A landscape with many peaks, sampled at points; each row gives a point and its height.
From any point a climber steps to the highest of the 2 points nearest to it. It stops when none of these is higher. Distance is the straight distance between rows; heights are no part of it.
z906 height 20.5: [  0 -42 -37  -4  -1  -4 -22  -1 -14   5  19 -14   2  15  -7   2  28  30
  -5  17  20   1  -6   7 -13 -10  -7 -17  22   6 -24]
z418 height 67.4: [-34  10  15 -16  -4  22 -21  -2 -15 -40  13  23   6 -13  15 -13 -20  -3
 -19  30  11 -33 -34 -31 -13 -35  -5   9  19 -32  23]
z342 height 60.6: [ -7 -11  44  -2 -17  -1  17 -17 -14 -19 -26   9  -6 -38  18   2 -30  13
 -21  -6  51   5 -22 -39  -9 -23 -37  11  -6   8  15]
z952 height 4.7: [ -1  -9  24 -10   3   1   3  32  10  -6 -14   1  19 -12 -26  -9  33  16
  -8 -46  46  -2 -17 -34 -17 -20 -10  24  22 -35 -20]
z63 height 59.2: [  3  24  30   8   6   0  34  17  -7  18 -10   5  -6   4   2 -19 -24 -46
  12 -15 -18  44  12  22  28  15   2  20 -36  -9   4]
z928 height 12.4: [ 26 -37  -2 -21 -16  -2  23  40 -15  17  12 -29  15  16 -10  -3  25  21
  11 -27  25  38   4  18   8 -10 -16 -12 -12   6 -41]
z89 height 9.2: [ -2 -10 -30 -42  -6  10 -35 -18  33   0  20   8   9  21 -11  28  -5  36
 -30   6 -14   0  29   1 -28  24 -17  -8  23 -23   6]
z876 height 37.5: [ 20   8   3 -17 -11  12 -14  11   6  19 -14   0   9   3   4  -1  35  -6
   4 -19  18  -8  27  18  -7  -6  17   1   3  -9  -9]
z47 height 20.7: [ 12 -32 -22 -24  -5  -6 -16 -24  14 -35  21  -1 -28  15  16  13  -3  47
  -7  27  20  31  30  20 -21  -5 -16  23 -21  28  -4]
z566 height 28.6: [ 13  34  29  -2 -16   0  11   0  25  20 -32  15  10 -19 -17 -16  -4 -25
  11  -4   3 -22  23  -4  13  14  11   0  10 -11   0]
z428 height 22.5: [ -2 -45 -48  10  29  -7 -18   8 -17   8  19 -19  -9  28 -16   6  -1  34
   4  31 -14  -1 -23  12   4  -4 -15 -18   2 -10 -10]
z366 height 41.4: [ -4  16  -4  11 -23  -8 -15 -18 -10 -13   9   5   1  -6   3   4   2 -26
 -12  26  -4 -51  -8  -5 -13   9   5 -36  51  12 -10]
z426 height 42.5: [-21  -4  23  35 -34 -26  40 -15 -18   1 -16  -8  -2 -25   5 -19  -7 -20
 -15   3  33  35   2 -11  16  14  -8  -8   5  34 -27]
z37 height 54.9: [ -2   5  20 -14   0   3  27  13  -6  -4  11   3  -2  15   5  -9 -20 -23
   1  -8 -11  62  13  20  10  16 -16  26 -26 -15   0]
z526 height 7.8: [  6  -8 -41 -44  10  19 -37 -17  41  29   9   2  17  16 -22  31  10  46
 -25 -28 -29  -4  33   6 -24  25 -11 -20   9  -9   9]
z94 height 31.5: [ 14  13   9 -22  -1   8 -32 -26  31   5 -27  22  -8 -11   0   2  23  15
 -11 -20  42   7  33  -7 -41   9  15  22   8 -18   9]
z262 height 22.7: [ -8  14 -29  15 -21  23  16   2 -10   6  22  -5  29  -4  -7 -32  19 -17
  18  35 -43   4  27  12  30 -15  19  -5  14  -3  -6]
z149 height 27.8: [ 11   1 -31  -4  34  13 -41 -49  27  10  -9   9   1  -1 -13   8   5  28
  20   0 -10 -12   9   3   1   2  -1  -6 -13   3   6]
z661 height 53.2: [-30 -17  23   0 -21   7  24 -23 -20 -21  -1  10  -8 -38  14   5  -4  10
 -27 -24  43  37 -27 -37 -27  -1 -26  18   4  13  22]
z291 height 18.4: [  5 -30 -36  -8 -17   7 -27  11 -24  16  28 -17  -8  24  13  21  34   8
 -21   0  19  -1   8  23 -30   4  14 -37  29  25 -16]
z798 height 29.8: [ 12  -1 -45  -5   3  10 -25 -43  17  26  -6   3   0  -3  -6   1   5  22
  -7  13 -30   5  35  12   7  12   5 -11  -5  10   6]
z838 height 51.8: [  0  27  23 -18 -24   4 -15 -14  -5 -14   4   7 -10   5  36  26 -10 -35
 -17 -10  36 -20   0  -8 -38  20   4  -8  30   9  12]
z369 height 12.8: [ 11  10 -32   1   5  37 -25  18   1  25  17  -6   5  15  19   9  15 -16
  11  -9 -40   1  33  33   5 -11  30  14 -26  -1  31]
z707 height 32.0: [ 18   8  -4  13  15  14 -43  19   9 -37  12   9 -14  21  21   1  20 -10
  22  22  21 -31   2  25 -11 -41  31  22 -26  14 -13]
z708 height 36.1: [ -7  14   8 -11  28  16   6  15  23   8   6  -8  32   1  -4  22  20 -16
  37 -34   2 -17 -24 -17  17   0 -13  -5  -1  -1  -4]
z538 height 29.1: [-19  -7  -9  11   6  -5  -7   1 -22 -10  12  -1 -16   2  17  -6  39 -12
 -28 -12   9  13  -5   9 -27   3  25  -1  26  19   6]
z287 height 13.2: [ 24   6 -33  -2   4  10 -46  25   9  17  13   2  -2  35   3  43  -6   4
  15  18 -15 -53 -12  18 -15  -9  -1 -30 -10   4 -25]
z344 height 28.0: [ 11  30  21 -19 -18  -2 -19 -22  28   7 -36  23 -12 -12   3 -11  -3 -10
 -23  -1  24   6  44  -5 -28  27  21  19  15 -23  12]
z772 height 19.1: [ 13  28  -2 -11  39  11  -3   5  21  33 -22   8  -7   8   6  11  -6 -12
  18 -23 -27   3  14  18   8  20  18  17 -34 -11  39]
z648 height 46.1: [  9 -13  16 -35 -12   8  -5  32 -12  -5  29  -6  -7  28  13  27  -4  -4
  -3 -23  17  32   5  13 -17  12  -4  -3  -5  -8 -14]
z38 height 20.8: [  9   9 -13  12 -19  12   6  30 -21  -1  20  -2   3  19  -2 -24  -6 -27
  10  36 -26   3  18  29  10  -8  10  -1   7  -9 -10]
z697 height 33.8: [ 10   6 -23  -4 -11  11 -27  -5   5  25  -8   3   0   3  -1  -8  17  -6
 -12   5  -9 -16  32  22  -8   2  23  -7  12 -10   5]
z485 height 32.5: [-21 -12 -13  24 -14 -13   5  -8 -25 -22   2   5  -9 -21   6 -30  58  -6
 -47   2  11  20  -3   3 -28  -3  20   4  37  25 -15]
z341 height 28.2: [-23  23  16   3  24  -1  -6  18 -18 -11  12  -2 -10  17  27  14   1 -46
 -38 -38  -8 -14 -32  -6 -29  26  22  -9  37  -5  25]
z629 height 29.7: [  5  13  32  -7 -13   3  26  11  -2 -28   7  -3  32 -11   2  -8   1 -15
  46  -2  27  -4 -17  -9  20 -25 -32   9  -9  -3 -21]
z82 height 35.0: [ -3  -8  43  17  41 -16   0  37 -12  -1 -28  -2 -23   0  -4  12 -27 -10
 -18 -40  21 -22 -43 -26  -9  -8   1  17  -2 -21  17]
z410 height 55.6: [ 23 -23   5   4  13 -31   5  -1   6  20 -36 -11 -29  -1  -9   0 -10  17
 -16  -9  25  12   5   4  -2  13  -7   0 -12   9  -6]
z508 height 42.9: [-48   1   6  26  40   2   8 -27  -3 -39   2  20   4 -27  -1 -18  22   6
  15  -1  -7   2 -31 -19   1 -28  11  30  -4  -8  24]
z64 height 11.9: [ 23  10 -38  -8   5  14 -39  11  23   3  19  12  -1  31  -6  35 -26  21
  17  37 -39 -37   1  10  -8  -6 -14 -14 -10 -13 -11]
z203 height 27.4: [ 24   6  31 -11   3 -13  13  18  -1 -25   2   7 -15  11   9   9 -58   1
  30  25  -1 -18 -26  11  18  -8 -36  11 -42  -3  -2]
z557 height 18.2: [-11  -1  30  30  -9 -30  18   1 -13 -22 -17   2   3 -28  -7 -18   6 -20
 -23  -2  14 -32 -26 -18   2  -9   0 -15  37  16 -10]
z854 height 15.5: [ -4  -6 -48  -6 -11  16  13  26  -1  15  23 -12  23  22 -13 -29 -10  12
  -6  30 -60  42  37  17  25   3   1  16 -13 -33   6]
z722 height 8.3: [-12  -6  35  14  14  -6  35  10  10 -18 -22   5  39 -25 -40 -42  -4  24
  36 -12  13 -14 -21 -35  18 -38 -18  19   1 -52 -10]
z815 height 49.7: [ -5 -18  -8 -26  -7   8 -25  14 -10 -17  38  -5  -4  31  17  36 -15   8
  -5  10  17   2 -17  -2 -17   5 -18  -6  -3   2   0]
z986 height 57.4: [-21 -17  -8 -13  14 -23  36   7  17   1  -7 -13  -6  11 -23  -7 -38  19
 -25   9 -38  25   3  -3  19  31 -33   9  -9 -16  -2]
z260 height 62.4: [-13 -29 -11  -7  -1 -30  48  -5   9  -5  -6 -24  -3   9 -19 -19 -23  36
 -13  15 -21  34  12   6  27  13 -38   8 -19   6 -26]
z813 height 54.4: [-12   2  11  27  31 -21   5  13   3 -12 -25  13   2 -20 -26 -39  31   0
 -12 -12  -5 -18 -18   5   2 -17  21   8  19 -16  -2]
z639 height 25.7: [  0   1  38   3   5  -4   9  12 -19 -21   2   6  -9  -3  15   8 -50 -12
  28  19  15 -39 -50  -5  18 -28 -26  -7 -28  12  10]
z496 height 46.8: [ -9  13  11 -15  -5   5  -2 -32   1 -15   8   2  -2  -8  31  27  -4 -14
  -1 -19  37   1 -13 -21 -28  20  -7  -3  15  26  26]
z493 height 23.2: [ 21  14  37  11 -21 -14  13   9  -7 -23  -3   7   1 -13  -1   0 -10 -19
  34  16  18 -65 -34  -1  17 -25  -8 -22   7  26 -24]
z274 height 36.6: [  8   4  -8  22 -32  -2 -16 -26 -12 -30  22   7  -5  -3  -6 -10  -1  -4
  18  59  -5 -46  -4   8   5 -24   9 -29  30  16 -27]
z53 height 33.2: [-31 -37  -3  45 -12 -28  21 -38 -27 -15 -19  -7 -14 -33  -1 -22  29  15
 -14  10  31  16 -19 -13  -8 -12  -2  -5  14  33 -18]
z747 height 56.2: [-14 -35   8  -1  15  -5   3   8 -14 -16   3  -5 -13   1   8  12  -5  26
   6  -9  36  18 -39 -13  -5 -19 -23  18 -28   3   1]
z516 height 37.7: [-12   7   8  30 -37 -20  44  -6  -3  23 -19 -14   7 -21  -9 -21  -3 -11
  -3   9  11  14  10 -10  49  20  -4 -31  -1  33 -33]
z336 height 16.3: [  2 -18 -54   2  11  14 -30  -6 -12  41  18 -15   2  17   3  24  31   6
 -12 -10 -21 -21  -4  18  -9   6  11 -41  19  23   1]
z567 height 25.3: [-25 -16 -16  13   1  14   3 -23 -16 -35  28   4   0 -13  16  -7  34  12
  13  14  22  44  -1  -5 -10 -21  -2  25   2  21   2]
z268 height 15.1: [  0 -36 -31 -14  -6 -10  27  15  -4  35  -8 -25  24   3 -26 -39  19  37
  -4  -7 -18  49  27  17  31  -3  -5  11 -25 -13 -10]
z959 height 53.8: [ -7  -8   5 -26 -12  -8  -7  -1  -7 -21  18   3 -13  13  16  17 -49   6
 -21  32   1  -2 -14  -8 -12  10 -34   2   4 -13  18]
z724 height 23.7: [ 15   3  11   4   9   5 -18  43 -44  -4  11  -6 -20  19  34 -14  34 -36
 -38 -28 -32   5   8  46 -10 -11  55   3   2  -4  -8]
z576 height 29.5: [ -1  10 -35   1 -46   6  13 -27   6  46  -8 -11  34 -30  -9 -16  29  -1
   6  -5 -34   0  27 -10  44   6   5 -26  -3  20 -13]
z208 height 17.7: [ 11 -27 -27  -2 -22 -18  10  27 -26   7   5 -21 -13  28  -5 -27 -15  16
 -25  38 -16  41  24  31  13   6  -3   1 -17  -8 -28]
z317 height 31.3: [-18  10  28  14  42 -12  -9  27 -12 -15  -4   1 -12   8  15  17 -12 -30
 -28 -35   4 -41 -58 -19 -13   4  11  -5  13  -4  25]
z186 height 16.6: [  0 -48 -29 -11  -2 -21  19  15 -14  20  -4 -23 -16  16 -12 -28   5  40
 -30   8  -9  59  26  31  13   8   0   8 -30   7 -16]
z728 height 51.3: [ 24  -8  37  35  14 -23  34  34 -26  30 -39 -27 -15  -8  -2  -7  15 -28
  -7 -54  12  10  -2  11  22 -12  18  -7 -15  29 -22]
z278 height 9.0: [  7  18 -25 -22 -34  47 -27  29  10  20  39  -3  33  22  11  36  17 -10
  -5  -4 -24  -4  42  25 -17  -3  10 -15  13 -16   3]
z541 height 32.3: [  7  -7 -17  -2  24  -2 -44 -57  21   8 -17  -1  -6  -7 -11  16   9  28
   6 -17  25 -27 -11 -17 -14   8  -6 -25   9  15  -4]
z364 height 57.2: [-33  15  11  -4   7   5 -10  11  -1 -44   9  25  21 -18  -5 -26  25  -4
 -14  -1   1 -21 -25 -22 -16 -23   4  26  35 -38   8]
z901 height 27.1: [ -9 -12 -12  24  17  15 -28  19 -24 -39  39  -1 -31  30  32   3 -13 -15
  -2  34   1  12 -14  19 -17 -22  13  25  -7   6  13]
z803 height 10.6: [  0   0 -29 -34   0  12 -36  12  27 -10  29   8   4  36  -3  40 -32  21
 -17  22 -27 -20   5   0 -23  15 -20  -4   8 -33   5]
z790 height 10.3: [ 16  29   9 -37 -17  40 -15  36   7  15  29   0  17  28  23  45   7 -22
  11 -31 -11   5  29  24 -14  12  13  -7 -14 -12  -3]
z925 height 41.1: [ -6  14  -3  -7   9  15 -27 -21  11 -20  18   6   4   3  25  21  27 -10
  10  -9  33 -19  -6  -8 -22  -6  12   2   3  28   4]
z412 height 36.8: [-41  16   5  36  32   0   2 -53  -2 -37  -2  26 -16 -29   3 -26   0  -4
  12  23 -14   8  -6 -10  -3  -7  29  27   3   0  39]
z964 height 19.3: [ 21   0 -32  13 -38  -3  -8  16 -18  21   3  -4 -15  18   1 -17 -16  -2
 -14  51 -30   2  30  29  13   6  15 -15  -6   5 -16]
z281 height 19.7: [ 30  13 -35   5 -16  -1 -15  24 -11  59  -7   0 -13  12  12  14 -14 -12
   3  -5 -73 -18  17  25   8   4  25  -6 -35   3  26]
z195 height 19.6: [-19   8 -33 -16  23  18  -6 -56  29 -17  24   5  -2   1  11  23 -13  19
  -3  19 -32  29  24  -9  -4  28  -4   8   1   4  38]
z645 height 30.7: [ 11 -15  20 -12  26 -11  -8 -15  34   0 -26  -6  13 -18 -27  24 -22  34
   6 -22  25 -27 -19 -43  14  -6 -38  -1  -2 -13   2]
z401 height 35.9: [ -1   8  -2 -18  -3  18 -44 -12  13  -9   7  18  -9   4  17  19  35   9
 -12 -22  46  -4  17  -4 -50   0  28   9  12   3   5]
z355 height 46.4: [  8  22  10   2 -40 -14  -7  -3 -14   8  -8   2 -19   8  16  12 -23 -36
 -28  23  12 -24   8   3 -21  32   5 -28  33  10  -6]
z603 height 33.1: [  6  38  25 -14 -36  -3  -5 -38  27 -14 -15  29   8 -25  -5  -8 -20 -14
  13  30  14 -18  27 -15  -1  15  -4   5  15 -10   4]
z614 height 21.5: [  7  26 -32   3   7   8  -1  -6  -1  48 -11   1  -9  12  12   4 -16 -19
  -9  -7 -54   0  18  16   5  30  31  -3 -22   3  43]
z228 height 11.4: [ 17  22 -10 -20   1  44 -18  25   1  18  33  -4   0  34  36  43   0 -21
  12 -26 -28  18  30  32 -11   8  27   3 -33   6  24]
z677 height 36.4: [-10  15   0  -4  21  20 -40   3  21 -35  15  15   8   8  17   9  39  -9
  13  -7  23 -21 -10  -8 -20 -27  29  28 -18  14  -5]
z827 height 62.7: [ 25 -40  26 -14  13 -24  -4  22  -4  -1 -14 -16 -34   9   4  27 -18  33
 -14 -25  44  11 -21  -9 -15  -2 -19   6 -22   3 -14]
z908 height 24.9: [  9  28  28  -5  -4   4  13  16  12  36 -27  -6  10 -13   0   0  12 -42
 -11 -49   0  -5  20  -6   6  24  17  -4  18  -7   8]
z334 height 28.4: [ -9   9 -11  14  21 -11  -1 -50   6   6 -17   3 -17  -7   9   4 -18   2
  -3   9   3   3  -4  -8  -8  30   9  -8   4  19  29]
z796 height 19.2: [-14 -37 -15 -42  13  -8 -12  -9  14 -35  28   5 -32  18   8  16 -18  53
 -28  -1  14  36   3   2 -32   7 -18  25 -15   8  16]
z922 height 17.0: [ 11  33   5  -3  35  18  20  15  20  18  -4  15   9   0   0   6 -11 -17
  56  -9 -40   2  -2  13  31   5  -6  14 -39  -1  23]
z594 height 49.1: [-49   4  18  26 -24  -4  48 -13 -14  -9   1   2  22 -22  -2 -25   0 -25
 -10  -2   9  54   0 -25  19  18 -15  10  14  -2  -6]
z442 height 37.9: [-12  28  13   0 -40 -15  15 -46  18  -1 -15  10  -2 -25   2   0 -31 -13
 -14  28   7  -3  14 -29  11  42  -8 -17  21  12   4]
z559 height 32.8: [  4  16   7 -20   1  15  12   0  23  -7   8  -2  36  -3  -5  21   2   1
  48  -4   3 -13 -12 -20  22  -4 -33  -3  -6 -11 -12]
z511 height 16.7: [ 10 -18 -38  -8 -10  -5  16  25  -9  -8  24 -16   7  30 -16 -28 -27  28
  -6  53 -40  20  18  17  11   0 -17   1  -4 -29 -23]
z379 height 12.6: [ 28   4  -8  -7  -4   1  20   8  24  37 -28  -5  40 -11 -57 -40   3  29
  27  -4 -24 -16  17  -9  32  -9  -8 -14  -3 -42 -28]
z27 height 45.3: [ 24  11  43  22  28  -9  27  24  -3  12 -27 -17  -2  -9  10   8  26 -31
  19 -56  23 -14 -16   6  16 -10   6  -5 -12  36 -10]
z993 height 21.1: [ 33  14   7   5 -11  -5  -5  -2   8   1   0  10  -5   1 -10  16 -17  -1
  47  26  -3 -57 -24   4  11 -12 -12 -26  -7  18 -24]
z484 height 21.6: [  0  10   1   8  18   6 -25  46 -19 -28  15   5  -4  17  13 -16  40 -24
 -28  -5 -18  -6  -2  29 -13 -18  37   9  14 -14  -3]
z931 height 6.4: [ -6 -10  15   6  25  -5  12  38   8 -13 -16  -5  34  -5 -36 -33  25  22
  14 -30  26 -18 -26 -27  -1 -38  -6  26   6 -50 -24]
z535 height 59.6: [-12   3  20 -13  -6   1 -24  -5 -13 -21  -5  16 -18  -5  18   1 -28  -3
 -26  16  30 -22 -23 -19 -29  -7  -8  11  17 -20  24]
z346 height 23.6: [  1  21  27  12   4   0  22 -19  -8 -19  10   3  -2 -14  24  24 -22 -27
  49   8  10 -31 -40  -8  21  -5 -19 -15 -22  42  10]
z333 height 16.2: [ 28  16 -34 -10 -35   8   0  40   1  58  -2   5  29   9 -19 -11  -2  -3
  19  -1 -72 -20  17  10  21 -14   5  -8 -15 -27  -5]
z739 height 45.6: [ -1 -12   4  11  31 -13 -17  -9  12   4 -28   7  -2 -13 -28 -16  10  15
   0  -9  21 -28 -18 -15  -6 -13   1   4  17 -25  -4]
z569 height 17.6: [-23   0 -14 -14   4   8 -16 -47  16 -29  15  16  -8  -5  17   8 -11  17
 -13  22   6  32  15 -17 -22  17  -6  26  11  -7  38]
z164 height 23.5: [ -5  16 -23   4  19  -2 -13  -3   3  33 -10   8 -18  15  -3   3 -30 -16
 -21  13 -36 -11   4   7 -10  38  18 -11  11 -19  35]
z325 height 40.6: [ 10   9  19   2  25  12  28  20   4  22  -4 -17  20  -4   5  13  30 -25
  34 -54  10   8 -11   6  21  -2  -5  -4 -15  26  -1]
z782 height 26.0: [  6  -8  -7   1  16   2 -21  21 -39   8  13 -12 -30  22  35   8  36 -17
 -40 -40  -9   2   0  32 -29   5  55 -15  15  21   4]
z194 height 44.2: [-34  17  39  19 -24 -12  27 -41  -6 -20 -18  11   3 -43   4 -14 -28 -18
  -3  16  17   2  -9 -36  10  10  -7  -1  18   7  17]
z977 height 33.4: [ 29  22  -2  29 -47   7   3 -12  -4 -13  16  14  -8  -3  -5 -22 -10 -10
  30  72 -18 -33  19  20  14 -18  20 -18  11  28 -30]
z814 height 14.8: [  2  32  12  19  10   9  25 -17  11  12 -11  18   3 -21  -8 -16  -5 -20
  47  12 -29  -7  10  12  30   6  16   3 -22  17  17]
z267 height 31.1: [ 27  17   6  19 -35  -3   1 -20   3 -23  10  18 -24   1   3  -9 -35  -4
  29  71  -8 -13  18  20  11  -5   7   1 -12  25  -9]
z184 height 38.6: [ 16 -19  34   3  36 -20  -7  35  10  15 -36  -9 -13   1 -25  15 -21  15
 -14 -36  28 -17 -19 -29  -3  -3 -10  12   4 -33   4]
z407 height 27.2: [  7   3  35   8 -10 -11  21  24 -23 -21  -2   3  -2   4  -1 -22 -11 -25
  18   1  20   9 -14  10   5 -19 -12  19 -11 -13 -19]
z36 height 31.4: [-34   8 -18   8  53  15  -4  -3  13   4  22  -5  29   3 -10  17  34 -10
  20 -24 -30 -24 -36 -17  19   3   4 -19  16  -2   8]
z840 height 11.1: [ 28 -25  11  -8 -26 -13  26  29  -6  15  -5 -31  25   3 -17   3  20  10
   4 -22  41  14   4  -7   7  -6 -28 -23  18   7 -46]
z272 height 66.1: [-29  20  24  20  20 -10  12   2  11 -32  -7  29  22 -25 -28 -47  26 -11
  -4   1 -25 -18 -11  -8   6 -14  23  18  28 -33   8]
z727 height 21.9: [-15  15 -29 -22  30  16  10 -61  37   6   7   3  13  -9   0  29  -2  20
  12  -9 -44  23  16 -12  12  32 -13  -7 -10  14  32]
z932 height 51.7: [-29  -3  38  -1 -16   5  22 -47  -9 -29 -15   8   9 -49  10  -4 -22   8
   6  15  24 -10 -27 -43  13 -31 -27 -13   5   3  18]
z506 height 37.8: [  4  -8   7  17  22 -20 -17 -37  13  10 -32  -8  -7 -22 -14  12   1  12
 -12 -28  36 -32 -21 -34 -13   5  -3 -20  28  16   4]
z398 height 20.6: [  4  14  32  12 -11 -13  13   0  -5 -10  -6  -8   8 -18   8  21 -12 -32
   5 -11  18 -51 -32 -24   9   1 -17 -31  30  25   0]
z343 height 55.5: [-15 -40  -2   8  -9 -36  31 -30  -1  -6 -12 -18 -19 -11   2   1 -17  31
 -23  11  15  39  -3  -6   7  19 -30  -4 -10  31 -10]
z316 height 33.6: [  3   7 -12   7 -38  -4  24  -5  -9  43 -15 -17  13 -17   5 -12  16 -19
  -2  -5  -6  13  22   3  36  19   3 -19 -11  36 -13]
z171 height 37.6: [-35 -12   2  46 -29 -27  30 -17 -26  -8 -14  -6  -3 -28   1 -38  29 -10
 -29   9  23  24  -3  -9   2   2   8  -9  26  32 -29]
z909 height 21.4: [-13  11  66  33 -29 -28  33  24 -25 -29 -22  14  -4 -26 -16 -35 -26 -37
 -32  -6  15 -19 -25 -18   5 -11   2   4  22  -7 -12]
z720 height 29.0: [ 15  -2  -3   0 -10  25 -38  35  -4 -39  35   1 -13  36  25   8  -8  -6
  10  30  20   9   9  21 -18 -31  12  26 -15 -10 -15]
z146 height 25.2: [-17  -6 -20   7  21 -11  19 -61  11   7  -4 -11  -3 -12   6  14  -1  21
   4   1  -8  30   1 -13   8  31  -9 -17  -4  33  21]
z383 height 25.8: [ -9 -25 -10  24   6  -8  -9   9 -42 -24  26  -3 -41  25  20  -9 -25  -7
 -16  36   5  37 -11  25 -16  -8   5  20  -9   3   4]
z616 height 14.7: [ 15  12 -28 -13 -26   9  19  30   1  43  -3 -10  47   3 -30 -30   8   7
  15   1 -47  -8  21   0  30  -4  -4 -13   1 -39 -16]
z957 height 42.0: [ 27  -3  29 -36 -10  10 -15  40   9  13  -7  -7   5  15   3  25  17  -1
   2 -40  36  -2  13   1 -17   2   7  -5   7 -23 -30]
z585 height 14.3: [  3  -2 -48  -5  -1  23  -6  22  -5  39  18  -8  18  12  -7  -8   3  -1
   7   4 -67  21  29  24  26  -5  13  16 -26 -22  32]
z600 height 25.4: [-15  18 -19  14 -19  12  20 -23   1  18   2  -4  34 -24 -22 -34  36 -11
  19  12 -40  -1  18  -4  42 -11  18 -19  13   2  -9]
z830 height 66.2: [ -6  14  25  24  19  -9  31   6  -5  22 -25  -6 -12  -7   3 -11 -12 -34
   4 -24  -4  24  -1   7  13  21  12   5 -18  10  16]
z55 height 14.6: [ 17   2 -40   7   7   7 -44  10  -9  32   7  -4 -11  28  10  35  10  -3
 -11   1 -17 -52  -7  23 -24   2  16 -43  12  15 -10]
z619 height 24.2: [-17 -35 -23  21  28 -16  -5   5 -24  -1  11  -7 -19  19  -6 -11 -18  16
  -5  38 -14  19 -19  17  -1   1  -4   6  -2 -11   8]
z357 height 28.9: [-32 -33 -17  32  12 -11   3 -51 -21 -30   1  -1 -14 -27   0 -15  26  30
   9  22  19  17 -21 -11  -6 -30   0   8   2  12  -5]
z330 height 7.5: [  9  -3 -50 -29 -18  32 -42  12  18  42  24  -2  31  19 -11  30  15  21
 -15 -14 -46  -8  41  17 -15   3   7 -11   3 -24  14]
z231 height 53.0: [ -3 -15   3 -23  14  -9  24  16  -1   0  12 -11 -19  25   3  10 -32   0
 -20 -12 -21  45   6  19   3  31 -22  10 -19  -3   5]
z733 height 24.5: [  4   3  47  19  -7 -23  16  29 -10  -6 -37   9 -18 -13 -23 -36 -19 -11
 -12  -8  27   0  -8  -8  -5 -11   8  22   8 -35 -14]
z159 height 22.6: [ -4 -18 -12 -18  -1  14 -17 -26  14 -44  31   7  -1   1  20  16   6  35
  17  24  31  32   8  -5 -13 -18 -13  32 -27  21   6]
z700 height 3.0: [  8 -10  21 -13  -5   0 -13  26  11 -16 -13   1   7 -14 -10   7  49  15
  -9 -47  64 -19 -24 -34 -26 -30   5  17   2   2 -35]
z525 height 12.3: [ 16  23  16  17 -17   1  11 -47  18   3 -11  22  -8 -23 -27 -21  -9  10
  47  42 -21 -20   7   4  32  -6  19  -9 -14  19 -12]
z226 height 25.5: [-25  19  -4   6  34   5  -7   1  -6  13  -1   5  -9  14   8   5 -14 -32
 -21 -11 -23  -2  -9   0 -18  34  21   1  25 -16  42]
z553 height 32.2: [-24  19  -7  20  26   6 -14 -72  11 -17  -3  17 -15 -20   0  -5 -11   0
  15  24 -15  -1  -1 -15  -2  10  19   4   6   0  37]
z517 height 55.7: [-34  -8  18   1 -16   0  34 -20 -14 -16  15  -4  18 -24   9   1   2 -12
  -1 -13  22  43 -17 -26   1   7 -27   7  18  12  10]
z562 height 34.7: [ 19  -2  23 -19  12 -18   2  16  25   3 -22  -1  -6   4 -20  15 -39  13
  -4  -5   6 -22  -7 -13   4  14 -31   6  -5 -29   4]
z380 height 17.9: [-11 -14 -10 -39  10   8 -16 -11  25 -31  20  20 -19  11   4  11  -5  36
 -24  -4  10  51  31   2 -39  15   1  39  -7 -13  28]
z731 height 29.2: [ 21  -4   9  13  -9 -16   6  -4 -14 -21   4   5 -30   8   7  -7 -39  -1
  24  55  -2   2  -2  25  11  -6 -13  11 -32  16  -5]
z866 height 9.6: [ 28 -26  15 -24 -15  -2  11  17  13  15  -3 -23  18  -3 -10  36  24  21
   8 -44  56   4   3 -17  -1   2 -26 -28  13  29 -33]
z229 height 50.1: [-36 -11   0   1  33  11  -7  -1  -1 -24  18   6   3   0  12   9  19   3
  14 -14  20  10 -40 -18  -9 -14  -1  24 -14   1  17]
z250 height 13.7: [ 22 -23 -25 -31 -19   2  16  33  -7  30   9 -24  22  20 -14 -11  15  24
  -2 -10 -20  30  26  26  15  -1 -12  -3 -15 -12 -16]
z612 height 57.6: [ 36  -3  31  10  16 -16  24  22 -15  40 -42 -21 -29   1   9  -2 -14 -20
   4 -40  -3  20  10  22  26  11  17   0 -43  17  -5]
z351 height 10.5: [  9  -5  10   2  14 -11  29  -3  26   7 -30  -5  36 -16 -51 -39  -1  36
  31  -1   0   4   9 -17  26 -15 -12  10  -5 -46 -20]
z610 height 17.8: [ 36  16 -17 -14 -10  11 -10  38   6  56 -13   1  12  13  -4  15   3  -6
  12 -17 -46 -29  10  19   8  -4   3 -14 -18 -18   1]

Where does a climber stop that starts at each point below?
z616 -> z184
z814 -> z184
z557 -> z830
z195 -> z827
z38 -> z426
z330 -> z208
z798 -> z418
z731 -> z838
z380 -> z426
z525 -> z838
